Points, in no order, along strands that fork, close into loops and pass close to each other.
In the rows, 128 means zero.
Points whose rows are less than 131 apart are linked; no others are. Some points are linked to none.
tosan: [131 143 108 177 100 124 168 157  80  98 152 125 101 145 155  64 141 133
  96 114 104 199 124 134 147 151 100 160 109 172  93 105 150 177 144 133
 139  77 114 139 133 121 174]
Muvik: [144 141  73 145 101 129 131 168 158 140 116 166  98 139 122 102 135 118
 168 117 129 143 121 148 123 133 148 114 122 125 200 121 101  99 114 133
 174 149 139 137  95 140 102]
suful: [137 122  79 113 105 117 119 174 156 132 115 154 186 109 118 111 132 120
 167 112 123  74 167 106 125 150 150 104  71  91 143 134  86 101 145 136
 121 140 123 150 104 145 111]
debi: [145 119  86 152 118 112 121 177 129 134 138 186 123 110 134  55 162 123
 172  96 120 153 119 135 127 124 143 117  55 109 158 111  98 102 136 160
 132 120 118 151  59 136 123]
kor: [153 117 135 137 115 135 112 129 174 121  84 116 147 131  87 145  93 124
 116 145 145  92 117  78 135 144 143  87  73  92 122 136 104 132 102 102
 106 156  99 142 206  75  86]
rimu: [138 117  90 152  87 129 163 164 112  96 162 121  91 128 139  69 144 139
 111 104 121 176 123 144 140 134 115 157  94 159 121 108 114 153 126 152
 145  98 132 137 120 116 170]
Vuto: [134 105 115 129 112 148 109 153 160 134 108 118 125  96 106 117 147 146
 118 117 150  86 145 107 130 139 149 135  64 129 147 103  95 134 133 135
 141 119 137 141 141 101 111]
zegav: [119 174 108  97 142 120 136 129  97 112 131 165 141 139 173 146 133  91
 137 115 137 133 155 162 114 121 128 145 171 115 150 128 146 129 146 130
 153 129 149 128  87 147 119]
Pap: [104 113 107 175  95 106 126 160 144 119 140  94 144 129 141 116 112 116
  76 136 135 106 131  81 118 179 135 112  83 131 105 150 120 167 165 118
 135  98 113 156 192 126 137]
sugom: [168 149 106  90 110 121 152 136 115 100 139 129  90 152 115 155 132 115
 146 134 138 150 107 179 142 114 121 128 157 157 154 127 133 114 130 148
 171 181 168 120  95 123 148]
sur: [ 69 140 161 133 174 114 120 100 114 124 151 155 165  81 166 143 138 115
 161 139 104 123 158 125  91 110 139 118 150 111 104 127 145 144 119 112
  88 101 103 122 108 145 110]
rogof: [112 137 151  85 163 141 130 101 104 124 115 139 117 114 132 142 156 138
 171  95 119 124 158 135 125  97 138 141 136 132 138  99 145 102 108 148
 122 116 134  97  86 126 104]
sim: [144 122  80 130 108 113 136 177 156 143 132 161 113 116 117  92 133 141
 189  99 106 136 112 121 139 115 164 100  89 117 164 127 107 105 115 150
 130 168 126 136 108 132 109]
meli: [134 142 132  87 114 136 153 135  66  77 140 125  93 147 148 117 164 112
 137 120 132 176 119 189 135  85 125 165 149 162 133 109 133 148 115 150
 142 115 152 110  74 117 161]
fotiv: [154 126 184  91 190 116  84  94  89  88 137 133 126 122 135 132 157  97
 151 199 140 123  88 182 127 106 112 124 156 156 104 148 127 125 141 148
 128 135 173 105  28 150 145]
foteb: [148 149 142  83 151 142 158 122  68 107 140 159 136 185 125  99 103 117
 128  66 119 177 129 133 134  58 119 174 122  95 138 102 181 127 131 152
  95 113 104  96 101 119 124]
givet: [135 130  62  93  95 118 143 162 136 119 130 131 170 113 116 130 142 118
 155 107 132  87 168 126 121 147 137 130  84 104 127 143  94 106 151 141
 128 132 137 134  98 141 140]
padag: [107  90 161 154 134 132 135  98 153 137 130  68 138  89 119 150 107 124
  49 139 133 134 128  89 113 155 115 124 122 131  82 150 114 178 131 128
  80  90  95 157 206 114 165]
vub: [101 133  81 174 126 113 118 151 130 137 133 118 116 108 154 113 168 117
 141 137 142 108 154 133 109 174 117 116 116 152 134 128 100 153 154 100
 166 100 151 132  98 167 137]
difof: [ 75 118 118 140 124 115  97 122 158 154 129 117 142  96 156 179 165 136
 170 155 147  70 170 129  98 160 136  85 150 139 132 144  75 134 121  97
 129 147 148 110 120 166 107]
rom: [108 155 147 154 144 165 129 125  86 130 137 164  69 147 161 101 144 116
 127  96 110 180 160 175 113 125 118 193 174 137 160  66 147 139  95 112
 126  62 126 147  99 138 122]
mer: [154 100 132 147 133 138 107 139 138 144 103 112 160 179 142 105  60 151
  39 123 137 113  93  83 146 136 148 100  83 130 105 142 120 105 128 124
 118 110  86 138 250  71 150]
Dopo: [150 158 128 106 152 126 126 107 147 116  96 167 171 147  82 134 105 128
 183 120 112 119 126  88 142 100 110 114 102  73 123 135 164  86 111 138
 124 146 107 106 100 135  86]
bonon: [133 132 154 152 145  81 130 113 170 138 152 130 143 107 101 149 117 164
 201 163  82 141  92 128 150  77 154  51 156 121 112 153 147 103 113 125
 116 197 103 115 139 133 116]
dipo: [122 119 135 131 126 156 144 137 148 136 130 126 125 109 112 128  87 132
  65 104 133 121 153 120 124 147 120 157 104 111 111  99 131 146 130 127
 107 103 113 163 190  96 140]
sarib: [122 150 160 106 171 127 132  89 114 146 113 186 150 178 150  87 102 106
 183  98 110 145  99 129 122  75 146 137 137  74 186 147 190 113 121 151
 139 145 109 123  76 136  62]
nidoz: [124 144 118 131  68 158 166 137  88 106 164 116  73 150 147 112 131 125
  77 114 120 190 126 187 146 130 100 200 178 167 132 103 134 150  98 132
 125 100 131 130 136 116 163]
Liba: [179 129 113  86 103 118 175 109  90  99 142  89 110 164 108 116 103 162
 101  87 115 171 108 162 176  79 109 149 148 158 108 122 165 111 124 161
 132 150 124  85 139  93 174]
lufan: [134 155 108 129 111 144 158 147  83 109 161 137 111 171 153 100  90 128
  85  69 104 185 132 162 139 108  97 172 157 136 120  91 162 131 117 130
 118 103 118 122 145 113 155]
Neza: [140 146 140 120 139 111 148 133 148 158  89 189 135 140 107  94 144 131
 216  98 102 134 109 110 153  96 158 105 110  92 171 123 149  70  91 168
 135 162 115 138  70 137  67]
kasi: [108 111 100 139  83  92 139 126 146 116 149  38 158 115 124 145 143 113
  66 157 144 114 107 109 130 161 112 126 146 156  98 193  96 176 173 134
 125 136 133 115 155 149 166]
nam: [ 97  89 168 149 121 133 120  85 160 141 112  36 125 120 124 157 115 119
  44 133 153 134 104  60 110 163 125 123 157 138 106 183 105 169 137 140
  81 115 102 130 212 115 145]
Dem: [128 159 135  89 112 114 128 107 114 116 130 121 121 130 134 219 113 106
 105 139 160 135 127 145 127 140 103 119 211 119 116 146 152 145 140 105
 131 191 163 126 150 134 147]
zitez: [123  87 137 158 109 109 124 103 147 142 124  37 143 148 151 144 105 125
  40 142 138 133  88  79 132 143 131 106 172 149 100 213  93 149 146 152
 109 136  98 109 215 135 155]
gofe: [127  74 137 156 112 130 122 140 198 152 123  52  91 100  84 128 169 157
 148 146 144  84 107  94 124 127 184 111 120 155 140 166  89 149 112 139
 128 162 150 110 151 126 114]
sukur: [108 130 205  95 201 120 102  76  99 130 130 155 139 142 180 107 158 124
 183 162 124 114  91 168 112  92 146 122 159 129 147 152 160 128 121 136
 140 132 139 100  49 161  88]
fomon: [145 132 106 155 104 161  83 110 147 126  93 127  75 142  75 112 143 147
 121 132 163 139 125 107 132 154 117 151 123 117 180  79 111  96 109 106
 165 119 152 111 114 129  99]
maveg: [ 98 104 150 178 128 126 144 109 133 140 141  74 126 102 145 155 103 122
  56 142 121 150 134 101 105 171 102 106 148 138  75 151 136 188 121 100
  91  82  97 167 197 143 169]
Zava: [148 130 115 116  93 127 147 127 129 116 144  96  66 142 136 159 148 128
 103 131 149 158 108 164 140 137 118 155 186 163 148 131 133 148 115 126
 164 164 169 124 138 114 158]
vop: [130 134 138 135 142 121 117 124 141 150 135 129  73 113 152 172 128 119
 157 145 131 153 115 158  96 123 152 112 193 142 144 131 140 156 105  98
 161 166 155 144 140 130 131]
dud: [148 156 142  75 178 144 128  89  96 120 104 150 159 176 118 103 132 103
 170 140 148 134  94 159 119 106  88 144 128 121 148 136 158  88 148 139
 161 111 140  83  29 170 116]
vis: [144 172  90 122 141 115 127 129 125 125 110 172 148 154 141 132 114  99
 159 145 137 138 115 140 105 131 105 112 148 102 160 138 143  95 146 109
 172 132 134 130  98 162 106]
Boku: [128 139 111 125  64 135 166 146 109 109 153 101  81 152 155 128 138 118
  68 125 133 176 117 176 145 146 109 179 178 171 133 134 121 166 113 144
 151 135 161 126 153 120 169]
mepu: [168 125  96 141 134 103 131 119 110 123 142 109 140 138 134  90  84 167
  77  99 113 156  97 117 150 105 107 111 119 131  94 136 158 125 127 130
 122 112 103  99 176 104 180]
teg: [169 109  98 108  88 124 174 112 121 117 141  81 103 172 125 122 103 171
  81 101 112 162 105 141 179 104 123 142 165 169 126 140 144 110 115 167
 150 155 134  97 173  91 179]
posi: [144 148 161  97 198 137  98  53 124 143  74 154 165 150 117 129 152 135
 188 160 149 112 107 126 126 110  87 125 135 123 141 137 156  78 121 112
 155 116 139  83  56 174  87]
vadiz: [140 148 108 147 145  94 146 130  86 109 159 110 138 132 161 104  93 151
  95 105 101 170 110 141 138 108  99 111 131 137  83 128 162 157 134 118
 120 111  97 113 167 138 180]
bise: [139 157  90 152 130 112 102 134 135 133 120 145 125 136 131 134 112 115
 145 152 140 149 106 120  97 142 117  96 148  94 154 139 132 118 123  89
 171 131 131 134 132 162 103]
gumu: [128 120 128  63 133 142 129 127 108 136 109 163 149 118 118 125 151 141
 181  77 118 102 170 118 141  96 156 143  97 103 143 105 135  84 127 171
 113 135 127 113  79 113  92]
vit: [133 121 167 129 107 195  82  94 157 151  68 128 109 133  69 172 123 144
 108 117 169  86 174  99 148 152 132 169 130 102 164  71 115  99 101  91
 131 127 135 145 170  87  69]
Nela: [170 121  93 107  99 107 163 129 148 113 130  79 117 147  94 135 111 168
 135 115 108 129 111 131 161 107 138 113 141 148 132 149 134 100 122 158
 143 186 134 118 157 108 156]
luniz: [121  98 112 150  79 160 148 163 130 106 149 116  77 119 133  86 165 148
  99 108 134 138 145 137 146 143 141 183  82 159 133  93  95 149 121 150
 151  81 148 141 115  97 153]
rumu: [ 67  91 136 141  94 120 121 114 163 137 145  56 155  82 130 181 159 130
 103 150 140  86 160 102 111 153 137 107 152 135 109 176  86 173 130 116
  91 138 134 116 149 118 140]
baliv: [113 118 135 131 139 124  96 119 173 165 116 127 133 119 126 198 163 131
 194 181 150  80 127 141 113 153 149  70 173 147 141 162  90 110 123  90
 139 191 171 118 110 166 107]
bet: [110  85 133 163 112 131 109 120 184 155 130  48  77 112 109 137 164 140
 110 137 158 105 112  86 100 150 164 132 144 149 145 182  88 174 120 119
 128 143 146 120 163 125 107]
talob: [144 139 102 148 103 165  83 111 146 144  80  97 108 154  66 137 155 141
 115 128 190 105 133 100 128 180 113 144 135 129 184 112  96  88 128  88
 157 129 156 107 128 143  94]
Lugin: [113 136 146 148 125 106 113 114 181 151 120 113 123 116  98 190 144 139
 198 177 134 112 104 119 115 146 160  61 173 119 137 162 113 123 107  79
 128 195 138 126 150 145  96]
Vite: [129 151 118 106 150  88 126 121 132 107 157 153 187 139 123 143 105 119
 174 167 108 121  94 141 119  91 110  93 143 105 106 168 141  93 147 125
 112 173 120 116  96 149 127]
nis: [140 157 155 143 153  96 135  97 163 135 131 137 138 127 103 178 119 134
 197 169 108 141  91 123 135  98 142  64 173 111 113 155 156 107 110 101
 136 200 124 123 135 141 106]
kug: [149 139 158 112  96 195 115 122 145 142  81 158 117 143  66 164 114 138
 122 109 144  80 182 108 170 128 133 171 119 102 165  56 131  78 106 122
 125 145 136 150 151  73  81]
seg: [127 154 128  90 129 154 159 123  77 106 148 150 122 162 122 115 100 117
 113  67 120 169 151 148 131  91 104 183 149 104 140  88 165 127 123 138
 105  97 123 113 114 126 133]
Tevi: [140 124 109 124 129 123 102 157 177 147  83 163 182 114 102 133 133 120
 180 139 130  78 151  96 126 162 148  80  95  77 145 134  83  91 109 114
 130 144 118 131 114 138  81]
lavi: [152 122 126 127  81 177 109 136 132 123 125 151  99 116  94 100 118 146
  97 116 151 121 145 126 156 117 120 185  88 121 165  54 119 104 125 144
 130 103 141 138 124  75 120]
Libu: [118 103 113 151  88 107 138 137 144 134 127  65 136 181 170 129 102 115
  28 109 129 123 110  74 137 160 134 137 151 159  98 198  95 136 159 158
 120 106 106 114 234 125 167]
lub: [126 124 165  70 156 127 114 109 111 114 120 169 176 116 107 112 137 136
 183 100 113 111 151  92 133  70 140 133  68  83 116 119 149  97 137 167
  75 126 109 107  76 115 103]
Pab: [103 123  92 144  86 111 133 138 147 123 135  74 145 136 118 128 118 118
  68 136 160 113 129  88 120 174 118 128 124 126 118 164 110 159 155 129
 137 120 133 129 181 131 140]
nepa: [123 135 103 118 147 106 124 129 157 124 151 141 176 100 117 133 138 128
 191 164 112 117 100 131 114 110 127  90 129 119 123 148 116  97 131 129
 125 147 124 108  85 158 126]
Gugan: [163 158 122 102 150 107 143 119 137 132  97 191 174 172  99  98 100 115
 200 115  98 133 110 101 159  94 118 109 116  72 147 144 166  66 109 150
 126 169  98 125  82 148  66]
Dule: [100 147 109 158 110 122 169 159  99 125 146 109 126 112 159 133 132 116
  94 111 100 148 166 133 129 178 113 157 147 154  80 123 155 191 134 123
 118  92 119 167 158 144 153]
Tibol: [ 71 121 123 191 118 112  95 157 156 135 135 140 153  80 144 131 131 116
 152 159 122  94 151  88  98 157 156  65  81 104 107 134  98 151 143  96
 107 107 114 151 144 131 105]
gogo: [ 62 112 132 159 111 115 113 138 164 135 150 115 164  80 143 165 132 117
 128 145 128  78 175  90 106 154 145  80 105 111 104 145  91 162 136 103
  92 113 110 145 159 118 132]
nafez: [135 154 117  87 133  96 125 111 125 102 137 145 164 133 139 187 111  98
 150 167 134 117 118 147 122 121 110  96 176 114 113 162 137 118 147 112
 130 180 149 115 121 141 141]
kefif: [164 100 119 136 124 118 112 120 144 128 126  97 151 149 127 106  72 170
  68 111 129 121  96  82 152 122 132  94 105 131 105 140 127 117 122 136
 124 128  85 113 222  90 160]
potel: [ 98 125 187 111 185 110 104 100  98 132 141 147 132 111 190 117 186 135
 182 175 129 107 119 183 112 102 150 116 159 163 123 138 107 135 122 140
 136 126 159 106  49 162 109]
kevi: [135 126 156  97 179  97 130 105  98  96 158 126 162 115 116 104 142 139
 185 146  97 149  88 130 121  55 122 123 119 113 107 137 154 111 137 156
  98 132 118  77  63 150 123]
Zos: [102 112 147 183 110 140 159 156 116 141 105 114 115 143 131 136  78 107
  32 135 116 138 165  93 122 212 116 127 104 150  85 115 148 168 162 105
 114  67 100 197 213 127 140]
gopi: [148 121 120 158  82 178  75 135 149 119 102 138  81 129  81  90 131 140
 107 131 158 114 147 128 155 136 123 172  97 117 191  57  94  98 123 114
 155 100 143 128 118  99  98]
lidu: [146 134  72 124 108 158 120 149 131 137 107 140 111 147 122 137 153 114
 159 136 155 125 135 165 120 155 114 141 135 152 194 120  86  84 133 121
 187 126 165 117  66 160 125]
Nor: [120 140 173 107 170 115 136 102 131 154 109 179 126 154 133  74 132 120
 212 115 108 153  77 127 137  75 162 110 131 104 180 137 179  93 113 163
 138 159 117 121  66 149  68]
fomuf: [166 139 151 129  99 187 123 124 143 147 102 180 130 158  68 152  57 129
  89 116 130 117 166 121 171 110 106 173 114  84 155  62 144  93 125 113
 114 130 114 164 184  63  92]
Desu: [151 117 144 129 137 146 128 157 132 160 110 194 150 119 124 133  59 128
  98 104 105 122 143 131 136 109 137 117  66  96 128  84 140 121 113 118
  85 139  86 192 193  75 111]
Tasil: [118 169 141  74 134 124 155 131  67 104 144 149 136 156 178 165 123  76
 128 101 134 138 147 185 124 118 123 160 184 124 122 128 159 151 140 142
 123 139 155 125 100 134 138]
gat: [144 105 151 134 139 139 129 107 171 143 125  93  79  92  79 148 123 167
 118 113 122 142 114 100 126 118 141 135 138 126 133 105 144 128  88 129
 127 139 125 132 168  99 130]
Natef: [120 147 127 141 152 122 129 124 122 145 138 133  78 104 160 147 127 123
 122 124 118 170 122 151  95 127 126 130 189 134 131 119 152 157  99 100
 137 131 140 150 150 138 132]
nug: [117 132 117 123 164 113  95 114 145 142 122 148 188  99 132 124 154 129
 192 162 127  95 127 136 104 135 111 102 111 122 128 134 102  88 136 119
 131 109 133 104  62 181 105]
dat: [128 158 144 143 172  96 138 132  68 111 165 144 139 133 170  92 115 119
 134 119  91 184 108 138 122  87 112 129 140 126  95 124 177 162 139 121
 110 112  95 117 119 150 146]
mefez: [134 108 145 136 143 174 156 163 131 159 136 171 118 118 111 113  84 130
  61 113 107 122 163 156 126 142 133 161  83 123 122  80 137 129 129 132
  94 118  94 205 196  90 144]
zuba: [147 118 147 138 118 141  85 145 186 142  65 128 151 120  82 143 137 120
 161 154 149  69 134  91 143 162 165  84  63  86 145 127  86 117 100  92
 115 163 117 136 161  98  61]
mot: [102 115 183  77 184 119 121  93  86 119 145 147 170 146 147  79 163 125
 182 155 113 127  89 150 120  69 157 135 124 112 144 147 163 114 132 150
 119 124 119  90  42 162 100]
Narat: [132 125 158  80 160 149 143  96 112 109 123 108 123  96  93 146 126 147
 134  92 126 133 159 122 129  87 124 159 122 120 101  90 163 135 103 147
  93 106 119 104 122 104 138]
nuno: [124 106 111 165  85 130 145 156 119 137 132 102 118 191 168  94  94 124
  23 106 114 126 120  86 152 176 134 163 126 165 100 153 105 130 157 157
 136  90 113 140 235 110 169]
Lup: [121 100 179 118 130 196 100 103 156 166  78 116 107 111  86 172 133 141
  74 137 168  85 161 119 128 153 130 185 110 141 154  68 108 130 113 109
 102 114 129 158 182  73 108]
Vepa: [133 139 113 157 140 111 108 135 152 138 116 143 116 109 121 121 107 130
 145 137 126 148 111  96 107 123 127  91 114  95 138 114 130 123 109 100
 148 121 108 137 153 133 104]
nes: [140 137 192  97 202 120  82  69 117 114 129 145 158 129 141 147 143 109
 170 203 139 104  79 166 110 111 111 117 166 142 116 158 140 100 143 121
 133 136 152 100  44 161 118]
labu: [121 173 142  82 122 139 152 123  89 122 139 140 117 147 161 189 102  80
  99  98 134 152 151 182 120 129 107 163 218 129 118 126 166 154 126 114
 130 156 158 136 146 131 149]
bal: [107 121  94 152 120 131  86 155 163 162 123 113 127 101 132 137 160 124
 159 140 149  73 145 116 101 167 141 104 113 135 147 136  83 135 126 101
 151 134 148 119 118 170 102]
fidub: [149 125  79  97 120 141 130 145 119 117 114 105 139 130  98 124 160 125
 165 132 142 128 118 159 122 142  98 138 102 153 154 125  92  84 142 136
 164 117 155 106  56 158 159]
serof: [134 172 145  72 167 121 129  97  87  93 125 139 158 162 125 134 128  98
 139 143 155 140 111 152 120  98  86 145 153 113 117 141 165 125 162 135
 138 122 147  84  56 155 136]
puv: [171 127 132 112 163  95 127 108 121  95 144 108 146 118  88 105 122 157
 171 131 104 157  83 118 151  59 111 105 112 112 101 131 166 105 124 145
 116 156 105  82 104 130 139]
kipa: [102 112 117 147  62 168 141 156 121 115 134 108  92 136 127  98 151 135
  61 112 147 118 162 125 155 166 126 202 106 150 134  88 101 148 143 149
 138  75 153 142 131 103 155]
fod: [127 110  90 155  72 144 138 151 158 154 137  99  56 153 117 133 145 134
 126 130 147 125 115 129 114 150 161 145 159 152 186 141  99 133 103 114
 170 159 168 129 151 125 113]
sav: [105 139 113  90 141 108 141 147  80 124 156 154 166 126 184 105 179 102
 180 135 130 110 152 157 118 124 149 121 122 141 124 145 110 117 152 154
 131 114 145 125  41 162 130]
gozeg: [157 140 145  71 132 121 120 125  94  82 118 140 101 144 128 168 144  81
 132 144 156 129 116 193 139 133 114 132 173 154 115 142 136 124 135 161
 152 162 187 111  55 128 160]
Tezer: [110 112 147 176 117 158 168 155 114 149 122 131 102 153 129 126  77 119
  14 130 105 135 173 134 125 211 105 151 133 150  82 111 150 137 147 127
 105  74  96 196 216 140 160]
luri: [163 150 131 117 114 138 152  94 162 107 108  84 135 147  45 176 126 159
 139 110 125 111 123  78 175 108 123 113 129 110 114 128 159  95  97 132
 130 180 125 117 166 112 124]
dum: [123  88  72 141  69 128 150 172 159 131 152  81  84 135 129 110 164 131
 116 138 138 116 121 138 119 147 153 138 112 171 155 163  79 153 129 140
 167 143 166 128 127 134 145]
Vof: [107 126  90  85 122 110 139 145  97 115 152 135 165 111 148 117 171 128
 165 112 131 101 170 134 129 117 139 134 100 116 113 136 112 107 160 148
 113 117 133 122  61 142 137]
piran: [137 116  92 165 108 114 147 170 111 128 167 148 107 136 156  78 106 153
 101  78 101 159 129 129 148 126 136 136  96 140 130 108 131 141 124 144
 119 110 105 155 164 104 164]
pem: [105 119 134 167 132 106 101 169 156 143 126 186 165  75 143  97 122 124
 164 134 117 110 129  96 118 128 158  75  61  85 115 117 110 139 143 120
 110 126 101 170 133 119 100]
zome: [ 79 105 126 127  81 116 131  98 155 135 139  38 160 105 132 192 144 112
  64 163 146 101 129 104 122 166 121 123 176 142 115 201  94 183 153 129
  94 147 131 113 166 130 150]
rasus: [128 103 163 165 136 181 150 159 127 159 113 159 113 155 109 124  75 121
  17 162 126 125 158 159 124 171 102 164  96 130 115  87 141 117 148 111
 100  91  89 217 218 113 136]
mopa: [130 112 133 154 106 175 115 160 117 147 127 178  97  88 137  88 137 135
 109  95 126 130 169 142 148 122 151 178  70 135 156  46 100 130 135 134
 126  91 133 174 115  75 118]
beb: [ 72 145 138 157 162 101 104 126 132 145 156 146 131  80 179 127 168 125
 170 162 120 124 136 141  95 134 144 103 148 137 109 134 118 166 131 102
 131 108 136 129  96 157 117]
pubif: [129  79  93 126  99 128 135 152 164 141 134  63  99 105 103 125 183 144
 145 149 145  90 116 130 122 138 152 130 115 167 139 164  76 144 124 139
 156 140 169 100  97 143 140]
gem: [159 105  76 109  94  99 158 167 119 108 161 108 115 133 129  96 129 164
 139  93 104 143 116 139 152 101 146 114 109 143 126 145 120 111 127 165
 131 159 129 124 130 112 163]
ligiv: [156 101 152 131 123 139 116 106 154 134  90 101 164 161 113 152  60 132
  69 149 136  90  98  79 139 134 131  73  80 107  99 163 106 120 115 106
  87 151  79 146 252  59 123]
dabe: [135  91 108 170 102 131 163 177 128 141 164 119 104 156 174  78 101 157
  59  89  96 141 122 115 149 155 150 141 117 165 115 134 112 139 128 157
 130 111 109 153 207 105 179]
sela: [157 163 129  73 140 106 139 113  87  83 143 118 148 157 119 134 112 106
 129 134 139 151 104 164 139  88  83 139 156 131 100 136 160 137 159 140
 123 146 145  82  86 143 158]
gel: [ 99 141 139 147 137 115 141 105 107 128 141 104 140 112 144 167  92 122
  75 127 118 160 136 120 106 148  82 103 159 118  70 142 162 175 120  91
 102  89  94 143 181 143 169]
Siruv: [132 152 156  99 175 123 131 107 102 127 128 179 135 169 131  89  99 117
 157  88 109 164 107 111 123  61 123 154 120  84 161 122 190 124 124 151
 120 116 100  94  93 138 100]
vuzov: [126 124 114 168  99 124 182 163  91 122 139 121 127 138 152  84 122 139
  77 108  90 159 157 109 160 182 112 166 106 166  65 114 148 174 164 150
 124  80 114 154 167 113 178]
Ruge: [142 104 121 101 118 120 148 153 113 114 167 136 155  80 135 108 124 151
 126  89 102 125 150 112 135 100 145 139  73 114  92 120 124 136 147 153
  74 129 110 151 141 100 157]
badi: [ 89 146 158 123 170 104 116 119  86 109 158 146 165 107 201 124 184 114
 165 174 121 103 139 170 110 125 138 132 148 154 101 141 121 146 148 123
 130 108 151 122  54 170 125]
zirek: [164 127 166  81 163 125 118 127  77  74 127 150 105 146 145 133 155  77
 154 160 148 132 100 196 133 114 128 123 141 161 120 145 125 110 138 162
 142 148 177 114  26 132 157]
poga: [120 120 112 164 121 125 117 173 121 143 130 184 111  88 146  76 155 130
 148  91 123 130 150 124 132 133 153 138  53 121 154  85 108 136 147 142
 133 105 127 159  88 114 121]
vaz: [ 90 153 104 161 105 132 142 152 107 125 132 109 114 108 165 137 171 117
 112 124 130 125 167 128 128 171 121 155 134 163 112 121 125 189 145 110
 160  84 152 142 113 148 144]
Vilir: [126 158 176 117 185 117  89  71 153 146 104 170 141 128 145 150 144 119
 194 193 137 114  87 150  99 120 129  92 172 126 133 169 146  98 130  99
 155 164 150 123  83 160  97]
fev: [121 146 134 144 147 149  86 101 146 142  75 163 138 108 127 154 128 131
 140 110 151 105 173 102 117 135 123 116 124  86 156  94 115 116 116  90
 137  90 122 123 133 129  80]
Peg: [168 138 109  84 121  92 156 119  88  87 145  84 137 135 129 133 122 133
 117 129 124 161 101 171 153  82  98 121 152 152  93 151 140 130 141 153
 133 157 140  91 112 121 173]
lek: [182 106 111 132 144  96 125 110 127 109 148  97 142 110 112  84 108 189
 119 115 108 149  83 117 161  75 125  93  99 125  98 130 150 107 124 155
 118 146  99  90 151 100 167]
gimur: [128 116 173  96 165 123 121  91 126 105 132 140 163  84  93 129 135 147
 157 115 113 116 135  98 131  67 118 132  84  98  88 113 153 121 122 147
  72 121 101  98 105 101 130]
Biviv: [ 91 112 127 192  96 112 145 146 121 130 129  95 138 128 146 135  92 113
  66 139 119 132 159  74 131 207 126 101  95 143  76 134 143 185 180 103
 126  81  99 169 192 116 134]
bel: [115  92 168 120 137 180 125 111 160 149 109  97  92 101  97 153 122 142
  46 126 145 103 150 122 119 156 127 184 121 141 129  92 121 150 107 127
  90  98 127 164 181  97 139]
pesel: [144 136 130 110 183 128  90  85 140 141  93 124 156 114 106 130 159 138
 190 169 138 114  92 136 119 137  91 112 128 146 134 129 105  75 127 114
 153 115 136  88  52 186 121]
tozel: [ 87 154 168 148 170  88 139 122  73 106 184 148 165 108 187 133 130 102
 147 161  90 159 127 139 102 105 121 120 159 122  75 147 159 178 143 106
  86 111  99 130 107 151 137]
sipuv: [120 144 140 137 151 165 119 110 120 136 129 155  69 123 127 124 129 137
 127 104 118 166 144 142 106 117 121 170 170 124 156  78 155 130  84 112
 135  94 131 137 123 133 116]
Keko: [117 145 152 128 173 106  93  98 154 145 123 169 103 106 156 141 135 124
 191 172 123 138  96 156  96 113 149  95 173 126 142 144 140 130 118 107
 148 159 144 129 103 149 102]
tevad: [161 130 155 126 136 163 133 141 139 155 100 186 138 148  93 164  44 133
  94 106 116 123 146 118 142 119 120 121 107  85 145  92 151 107  94 112
 101 147  81 178 209  81 101]
Zab: [106 111 103 172 107 148  88 155 166 166  99 114  93 126 124 135 156 133
 142 120 165  75 152 108  93 173 161 114 130 127 176 139  80 128 116  84
 155 140 152 123 146 146  72]
leso: [117 116 107 146  99 147 115 140 155 166 113 107  66 139 125 159 163 143
 147 125 158 101 140 136 112 156 158 130 158 158 189 131  90 133 107  99
 171 170 182 119 129 140 103]
zun: [124 126 116 133 141 107 112 121 158 130 133 119 137  87 100 132 129 147
 165 151 122 114 113 107 118 117 131  92 122 108 120 131 126 125 113 119
 124 136 121 106 119 135 120]
dutez: [138 121  87 116 124 137 143 157 107 119 128 166 120 130 132  76 169 120
 171 107 130 159 120 163 123 121 128 131  83 145 170 111 100  92 139 154
 157 112 137 120  38 150 135]
Zusav: [ 92 153 136 161 147 109 160 134  92 128 150 130 136 115 166 145 105 105
 107 121 102 161 156 124 109 153 105 127 156 133  78 124 167 177 137  95
 117  88 103 161 154 152 142]

A fork is a point with three links, a tip a point with one. Leave the first point through the second and follow the links. Name the first fork or tip that comes.
sarib / Siruv => nes
Tevi / zuba => mepu
padag / nam => rimu
nafez / Dem => nepa
zuba / Tevi => badi
gogo / rumu => mefez
nuno / Libu => Dule
bet / gofe => bal

A tip is a point with one link. Name the tips that can be reached along the links from each point below, in the order of the rows.
bel => pem
Dule => bonon, bet, kipa
Vilir => rom, Dopo
mopa => talob
nafez => gem

How many points has the smallest loop of links through each point below? Write none if it is on no loop.
Libu => 14
sukur => 13
Tevi => 17
debi => 6
tevad => 9

Name the points in between on the shortest way along the links from the first point to the second, in order.
fotiv / puv => nes, sukur, mot, kevi
Tezer / kug => rasus, mefez, Desu, tevad, fomuf
kipa / Zusav => luniz, rimu, tosan, vuzov, Dule
rumu / dipo => zome, kasi, Pab, Pap, Biviv, Zos, Tezer, rasus, mefez
